Each row is a point on a tangle of strands that fork, close into loops and nearly touch. The rows are in no order.
Two points are linked if the straight distance between their rows is under 48.2. Some points are linked to none.
J146: [ -8   6   9  18  -2 -11  10 -12  10 -39  19   7  17  -1   8   0 -27 -11
   3   4 -21]
J741: [ 14   2  -2  -5  15  10  11  13  -2  11  -6 -10 -32  20   4  11  23 -11
  -7   5   9]
J461: [ -6   5  -7  13  13 -16 -10 -12  26  -1   4  20  31 -14  11 -13  15  14
   7  31   8]
J674: [  8  12   8 -10 -18  13 -18   4  -8  17   4  -8   3 -11 -28   3 -35 -18
  -9 -23  -7]
J94: [-13  -7   3  13   5 -14   7  -4   5 -17   2   6 -18  10  13  11  -9  -9
  -4  -1 -25]
J311: [-38   9   4   0   5  25   4   5   2  20 -23 -10  -7   3 -11   1 -20  12
  -3 -27 -14]
J158: [  9 -10  -3  -4   2  -5  -2   3  -7   3  26  -3  -9  11   3  13  24 -21
  -6   5  13]
J199: [-12 -34  -9   0   4  -3  -3  -5   9  10 -11   6 -18  -1   2  15  29  -9
  18 -18  -2]
J649: [  3  -1   6  -8  -5   0  18 -11   4   4   2   6  -1 -13   1  29  13 -20
   6 -24   1]
J466: [-16   5 -15  15  -5  22 -17  -4   4 -16  -4 -13  24 -17  -8 -19 -16   2
   9   8   3]
J85: [ 10 -13   0 -18 -21 -10 -22  11   4  29  20  10  -9  -1 -26  14  -9  -9
  -9 -16  -1]
J153: [-32  15   8  16   6  21 -12  -6  -7  15 -19 -11  18 -13 -14   5 -12  14
  -6 -12 -10]
J279: [ 24 -15   6 -16 -24 -16 -10  -6  -1  11  -7  -3 -11 -15 -10  24  12   7
   4 -14  -5]
J21: [-11   7 -13  -1 -14   1 -14  -8  22  -1   1   5   0 -12 -12  -2 -27 -12
   6   9 -10]
J581: [ 11  11  20  -4  -7 -23  -8  -8   0  17  -7  -2  15 -13 -11  18  11  33
  -4   3  -7]
J48: [  0 -33   3   8  -6 -32 -22 -10  -3  -6  15  10  -3   2  -4   9  17  15
  -2   1 -13]
J480: [  1  13 -18  -1   3  12  -2   6   5  -7  -3  -1  15  -4   5 -18   1   6
   7  27  18]
J531: [  0  -8 -15  26  23   0   0 -13  -4  17 -22  -4 -23   3   6   3  37  -7
   3  -3  -1]
J992: [-27  16  18 -13   3  14  18   7  13  16 -23 -11  -5   1 -10  20 -18  24
  -9  -6 -17]
J608: [ -6  -4  14   7  -4 -12 -10 -15   3   5  17  14  22 -16  -8  18  11  -5
   2   1  -9]
J736: [ -1  -2  16  11  17 -31   7  -4  -2  -3  11  16   5  25   9   1  13   8
 -15  18 -12]
J591: [  8 -19 -11 -12   5   1   0  13   2  16   5  -4 -34  13   0  10  26 -22
  -2  -4  12]
J180: [ -2   5   2  -1  -5  29   2  13 -35  -3  -4 -28  -5  13  -6  -6  -7  -6
  -4 -14  13]
J732: [-10   2 -10   3  -2  20 -16  10 -12  23 -15 -19 -16   8 -11  -4   7   0
  -4   2   8]
J667: [ 39   2  -1 -10 -10 -15  -3 -15  -8  -1 -10   9 -11  -3  10  -5  20  16
 -10   9   8]
J302: [ 28  24  -2 -17 -14  10  14   7   4   7   4  -2 -19  -9  -3  17 -14 -28
 -10   7   1]
J452: [-21   3  -1  -7  -8  16   2  11  10   7   6   3 -18   9  -9  -6 -37   0
 -13   0 -22]
J682: [-10 -26  -1 -15   2   7   8  12  -2   4  -9   3 -17   9   3   5   8  -4
  16 -29   8]
J750: [  8   6   2 -17  -6   2  23  10  19  -1  -6   9 -25  -3   8  16 -21 -16
   1   4  -5]
J590: [-31  -6 -18   1   0  30  21  30  13 -15  -6  -1   8   9  -3 -15 -28   9
  20  -3  -5]
J588: [  9   1  -8  -1  -1   9  13  -4  -5 -21 -18  -3   8 -15  14 -13   2  10
  17 -10  11]
J678: [ 10 -18 -22  14   1   6  -9  -4   6  28  -3   0 -29   1  -7  11  23 -33
   3  -6   1]
J479: [  2 -17   4  14   3 -27  -2 -14  -1  -9  13   9 -11   9  11   8  10   1
  -4   7 -23]
J426: [ 39  29  -3  -8  11   1  20   7  -5   2  -1   2 -11   9  17  -8   8  -6
 -11  27  10]
J101: [-18  -8 -12   3  -4  20  -6   7  -6   8  -5  -1 -19  13  -8 -17 -35  -9
   1 -24 -17]
J521: [ 12  -1  -1  -7 -16   3 -20  -6   5  17  21  13  -2 -18 -20   0 -40 -27
   4 -26  -3]
J394: [ 15  16  16  -4  11 -23  24  -2   9 -28  11  18  27   2  15 -12 -16  -3
   0  12  -5]
J996: [-24  15  13 -10  -1   9  18   8  21   5   6  -1  -2  -1  -6  16 -29   9
 -13   6 -22]
J295: [-16  -5   3   2  10 -13  -5   1  15  -4 -17   9   2  -4  12  -7   9  39
   7  10   6]
J271: [-23  -2  -3  19   6   3  18  -4  12 -19  10   5   0   6  10   5 -24 -17
  -1   3 -29]
J889: [ -3   5  -5   3 -19   4 -21 -13  18   0   9   7  13 -25 -26  -7 -36 -15
  10 -14  -7]
J415: [ 18  10   1  10   0 -15  14 -16   7 -34  26  13  18  -4  17  -7 -15 -22
   4  16  -9]
J719: [ 11 -18  -2  11  -8 -21 -33 -18  -5  -6  13   6   7  -6  -7  -9  25  14
  -7   9   0]
J45: [ 43   9 -13  -5  -2  -6   3 -10  -6 -12   2   3  -4   0  18 -23  11  -5
 -10  18  14]
J528: [  8   0   3  11  -7  -7 -21  -8 -10   1   8  -7  -4  -7 -14   2  -1 -17
 -12   0  -9]
J881: [ 16   8   2 -12 -16  15   0  13 -33 -21   2 -20  -8   6   1 -14 -10   3
  -9   0  10]
J542: [ 14  -7  22 -12 -11 -29  -3  -4  -1   8  10   4  -4  -3 -10  27  12  25
  -2  -5  -9]
J633: [ 22 -11  -6   8 -11 -15 -16 -20   1  18  -2   4  -4 -17  -3  14  28  -4
   7  -9  -6]
J304: [-25  -7  -6   4   9   6  -8  20  -6 -17  -9  -2  -6  21   8 -19   3  34
  -2  10   3]
J289: [-11   5  28  -9   7  -1  25  -1 -24 -24  -3  -7  22   5  11  -1   0  13
   1 -17   9]
J226: [-17  -3  -2   9  -2  26  -1  11 -28  -4 -20 -20 -18  16   0 -18 -18   3
  -5 -20  -9]
J617: [ -8   3  18 -19  13  12  36  16  -2 -20  -8  -2   9  10  23   5   1  16
  10  -5  10]
J957: [  9   2 -11  11  14   3   9  11 -10 -15  10  -3   9  31  17 -31  19   6
  -6  33  15]
J465: [ -9 -20  16 -25  -8  -1   8   6  -7 -19  -8  -5  -8   1   5  10  -6  12
   9 -22   5]
J777: [  2  -5  20  -7   5 -15 -10  -7  -6  12  -1   3  36  -8  -4   2  31  26
   0  -5  24]
J510: [ -6  13  -4  -5   3  25  -8  17  -5  34  -4  -9 -14   7 -19   8  -5 -17
 -10 -11   1]
J856: [ 26  21   6  -1  -6   7  -1  -2 -27  -1  -4 -17 -18   0   4   0  -1  -4
 -21   3   0]
J113: [ 23   2   3   2   5 -19   4 -13  -1  10 -28   9   2   0  12 -19  19  25
  -1   6   4]
J18: [  6  16   3   1  -7   6 -22  10 -28  11   0 -20 -13   9 -12   1   6   2
 -23  11   6]
J702: [  8 -15 -13  -8  -9   0 -10   5   0  -2  42   0  -4   7  -7   6   1 -35
   5   2  11]
J464: [  0  -1  22  -4  -2  -9  -3 -10  -4  -4   5   2  36 -19  -4  11  11   8
   8  -6  12]
J747: [ -3  -1   8   5  22 -22   7   0   7  -2   7  11  22  18  15 -13  22   5
  -4  17   9]
J908: [ 10  14  -2   7  11  -9 -11  -4  -9  17 -14   3   4   5   4 -12  17  20
 -12  29  10]
J529: [-24   8   6   9  14  -2   2   8   7 -16 -14   6   9   5  15 -16  -9  34
   0  16  -8]
J287: [  7 -11  -5 -20 -12   1 -12  18   5  17  42  10  -7   7 -18  11 -19 -33
  -4 -11   3]
J729: [-28  19  12  23  22  10   4 -11 -11   7 -19 -10  25  -3   2  -3   7  15
   2  -3  -1]
J874: [-24 -23 -13  20  14  -2  -1  -3  14  14 -19   1 -28   7   7   2  21   3
   9 -10 -11]
J587: [ -6   8   5 -20  14   7  33  17  29   5 -10   4 -24  -2   6  29  -1  -8
   3   4   0]
J985: [  9 -20 -20   9  -7  -9  -5 -23   8   0  -5   9  -7 -23   2   2  12 -17
  17 -11  -1]
J946: [ -1  16  -6  -3 -10  24 -18  13  -8  34  12  -8  -3   3 -22  -1 -32 -27
 -13 -11  -6]
J496: [-13  17 -11  12  -8  14 -12   1   5 -10   3  -8  15  -5 -11 -12 -34  -9
  -1   9 -13]
J203: [  8   9  -9  10  24   8   4   7  -4   1 -13  -4  -6  21  13 -24  20  14
  -5  25  13]
J795: [ -2 -14 -37  20 -13  19 -15  -5  -5 -11  13  -4   7   1 -10 -29 -19 -28
  10  -7   1]
J886: [ -4   6  16  -7  15 -16  20   0   3 -14   3   8  27   6  13  -3  -1  14
  -1  17  10]
J129: [  6 -24 -17  15  -1 -12 -17 -21   9 -11   8  13   3 -10  10 -13  15   0
   9   8   6]
J756: [-10  -5  -5   2   5   7   6  18 -16 -26  10  -9   1  27  13 -18   7  10
  -1  12   8]
J84: [ 23 -10  -1 -17 -30 -15 -21   1   5  16  11   3  -3 -19 -21  19   6  -9
   3  -8   8]
J821: [ -7  22   3   0   7 -11  -1 -12  21  13 -19   7  30 -24  -1   3  -1  27
   5  16   7]
J694: [ -1  11  35  -2   7 -10  12 -15 -14 -14   9   0  39  -9   1  10  -4   4
  -1 -17   1]
J990: [ -3  -6 -24  18 -11  16  -7  -6   2 -20   0  -3   9 -12   3 -25  -9 -11
  19   0   4]
J317: [ -7 -12  13  -4  -4 -13   4   2  -2 -11  -4   0  -7   1   8   4   7  21
   4  -5   2]
J716: [-10   3   2 -11  15  17  37  17  14  -5  -1  -7   0   9   7  13   2  -6
  12  -3   8]
J149: [ 11  15  16 -10   6 -27  -6 -13   5  21 -14  12  26 -15  -4   3  17  29
  -1  13  15]
J219: [ 28  16 -11 -17   1  20  13  12  -5   9   1 -15 -23   2  -2   9   8 -25
  -8   3  14]
J41: [-12 -17 -15   5  -1   8   9  -1   4 -24  -4   1   7  -8  13 -13  -5  -5
  25 -12   6]

A piece is all that can be reached along the links. How many separate loops has the piece of each point below (a circle has one, a figure eight two, a Y none), and how many tips (points with one link)?
J702: loops 2, tips 3
J588: loops 0, tips 3
J203: loops 0, tips 2

How many points has the smallest loop of links through each point below? Write 0 if it is on no loop.
J694: 21
J226: 0
J146: 9
J48: 0

A fork is a point with three links, a tip a point with one. Leave the first point through the second and follow the links. Name the first fork or tip that comes.
J674 / J946: J729
J304 / J529: J531
J729 / J153: J990
J531 / J874: J426
J736 / J747: J479
